Each row is a point on a tangle of strands that fork and nearly touch. The rows are in no order.
Two points are linked if the straight distance between their rows is under 27.6. Some points are linked to none.
<172>: [-33.6 -28.0   0.8  -4.2  10.1  20.0   0.8  36.3  20.2  45.3]
<88>: [ -4.8  21.0  14.9 -11.9  -3.8  20.1   8.5  64.4  -7.0  -4.6]
<279>: [-12.5   4.0 -11.9   6.3  -8.3  26.6  35.8  33.8   6.6 -16.4]
<106>: [-44.6  -5.3  -7.1  19.4  15.3  25.2  10.8  57.5  16.8   7.5]
<401>: [  4.9   8.9   3.3  -8.5 -13.5  12.5  24.3  21.7  -5.7 -18.8]
<332>: [-30.4  -7.9   3.0   3.2   8.4  19.9   2.5  56.4  12.8  23.0]
<254>: [ 19.4  28.9  13.2 -11.0 -10.2  -0.7  15.8  15.3 -17.1 -39.3]
<574>: [ 15.8  13.0 -25.8  28.8  21.0 -30.2 -40.1 -35.2  -3.9 -27.2]
<383>: [-37.2 -32.7 -13.0  13.1   9.5  30.3  17.6  13.3  30.3  48.6]
<58>: [-32.6 -26.0 -17.7  16.3   7.4  35.5  28.3   6.3  28.7  43.1]
<494>: [  9.0  -9.5   0.2  -8.0 -10.9  -5.6   7.9 -27.3  -0.9  -1.2]
<480>: [  9.4  -0.4  -6.5  12.9  -0.8 -16.6  -6.4 -40.6  -4.5 -16.0]
<101>: [ -8.8 -24.0  -6.3  -4.0 -11.0  19.0  23.7  -7.4  16.8  30.4]
<416>: [-30.9   0.7   5.5   4.3   8.3  20.7   3.2  67.6   9.5  10.5]
<204>: [-37.7 -18.1   1.0   2.7  12.3  18.5  -2.4  50.9  16.9  35.4]
<369>: [  2.3  -0.6 -18.9  21.1  -7.1   2.9  28.6 -44.0   4.0 -26.6]
<5>: [  3.0 -17.4  -6.3  -0.4  -8.8   3.2  17.7 -37.5   7.9   8.8]
<319>: [-11.3 -12.3   4.6 -15.0  -5.4  15.0   7.4  33.7   7.2  26.6]
<359>: [ 20.8  32.4   5.0   7.7   3.9 -21.7 -16.2 -16.2 -17.8 -44.1]
<482>: [-21.0 -26.3 -12.3   2.2  -2.1  27.1  25.0   6.4  24.1  34.8]
<174>: [  2.4  -2.4 -24.3  31.7  -1.8  -4.6  20.5 -57.1   4.2 -24.9]
<325>: [ 20.1   6.7  21.0 -21.2  -2.3 -23.5 -26.2 -17.8 -16.8   0.0]
<422>: [ 16.4  14.1  -2.8  12.2   9.7 -25.6 -25.5 -30.8 -13.7 -27.2]
<250>: [  3.2 -24.0  15.0 -26.6 -10.6  -5.5  -6.1 -17.7   1.1  40.3]
<223>: [ 11.0  10.1 -28.6  33.3  16.0 -24.7 -27.6 -43.5  -3.3 -30.2]
<569>: [ 19.2   7.8  29.5 -28.7  -8.7 -17.8 -16.9  -4.0 -20.7   5.0]
<477>: [ 19.4  14.9 -19.6  23.8  23.8 -34.5 -53.6 -28.7  -4.2 -16.5]
<307>: [ -2.5   3.9  -7.9   1.8 -12.1  19.4  34.1  23.5   1.4 -18.5]
<388>: [-17.4  10.0   7.0  -4.4   3.3  21.8   7.5  68.8   0.5   2.0]
<62>: [ -6.4 -19.1   1.7 -12.5  -8.6  12.8  14.9   6.9   8.7  27.4]
<561>: [  8.1   3.4 -26.0  33.7   8.8 -19.2  -7.9 -53.7   1.7 -29.9]
<400>: [  4.5  14.4  24.0 -23.7  -8.9  10.1   0.3  47.9  -9.1   9.6]
<96>: [ 20.4   8.4   4.2   0.0  13.0 -37.1 -48.5 -32.8 -12.6  -5.3]
<600>: [ 23.6  38.7  11.6  -1.1   2.9 -20.4 -13.1  -5.3 -23.0 -48.9]
<344>: [  2.7  -0.7 -27.5  35.9   6.1 -12.3   6.0 -63.3   4.4 -21.2]
<385>: [  0.5  11.0  15.7 -19.1  -5.9  15.4   8.0  51.6  -6.7   6.1]
<298>: [ 13.3  17.7   9.1 -13.5 -13.6   6.5  17.4  18.7 -12.3 -25.4]
<201>: [-22.9 -27.7   4.4 -14.4   2.1  16.6   1.3  26.2  18.5  50.6]
<546>: [ 11.3   8.9  23.7 -30.1 -10.9   2.6  -3.3  27.6 -13.8   9.6]
<335>: [ 20.3  22.6   1.0   5.6   5.3 -26.4 -24.4 -22.2 -16.2 -35.6]
<123>: [  2.0 -17.1  14.7 -30.7 -11.1   1.1  -3.0   2.1   1.7  36.0]
<545>: [ 20.2  14.2  -0.9   8.9  20.5 -36.7 -51.8 -27.1  -9.8 -13.7]
<127>: [  4.0  -6.7 -13.3  11.2 -10.1   5.7  29.8 -32.0   1.9 -16.4]
<551>: [ 23.9  34.9  17.0 -11.4  -6.4 -11.1  -1.0   5.1 -20.7 -39.6]
<295>: [ 17.9   8.8  30.3 -32.8 -10.4  -6.9 -11.6  13.0 -14.7  10.4]
<16>: [ -0.9 -16.9   9.5 -21.3  -9.9   9.1   5.7   7.8   3.1  31.6]
<37>: [  0.7 -13.5  -9.0   7.5 -11.5   5.6  25.2 -35.5   4.6  -4.4]
<228>: [  6.5  -7.9  -6.1   4.9  -4.5 -11.3   3.4 -43.1   0.0 -11.4]
<521>: [ 18.0   9.9  15.3 -10.1   4.8 -30.1 -35.1 -25.5 -18.7  -5.5]
<188>: [ 13.3   3.8  -5.7  10.1   7.8 -27.1 -23.0 -39.0  -6.2 -18.6]
<253>: [-32.2 -28.7  -8.9   6.0   8.6  26.3  11.6  24.6  25.8  44.8]

Name the points in between on the shortest way along the links from the first point to the second, in order.
<172>; <416> => <204>, <332>
<204>; <383> => <172>, <253>
<62>; <201> => <101>, <482>, <58>, <383>, <253>, <172>
<228>; <37> => <494>, <5>
<401>; <600> => <298>, <254>, <551>
<359>; <228> => <335>, <422>, <188>, <480>
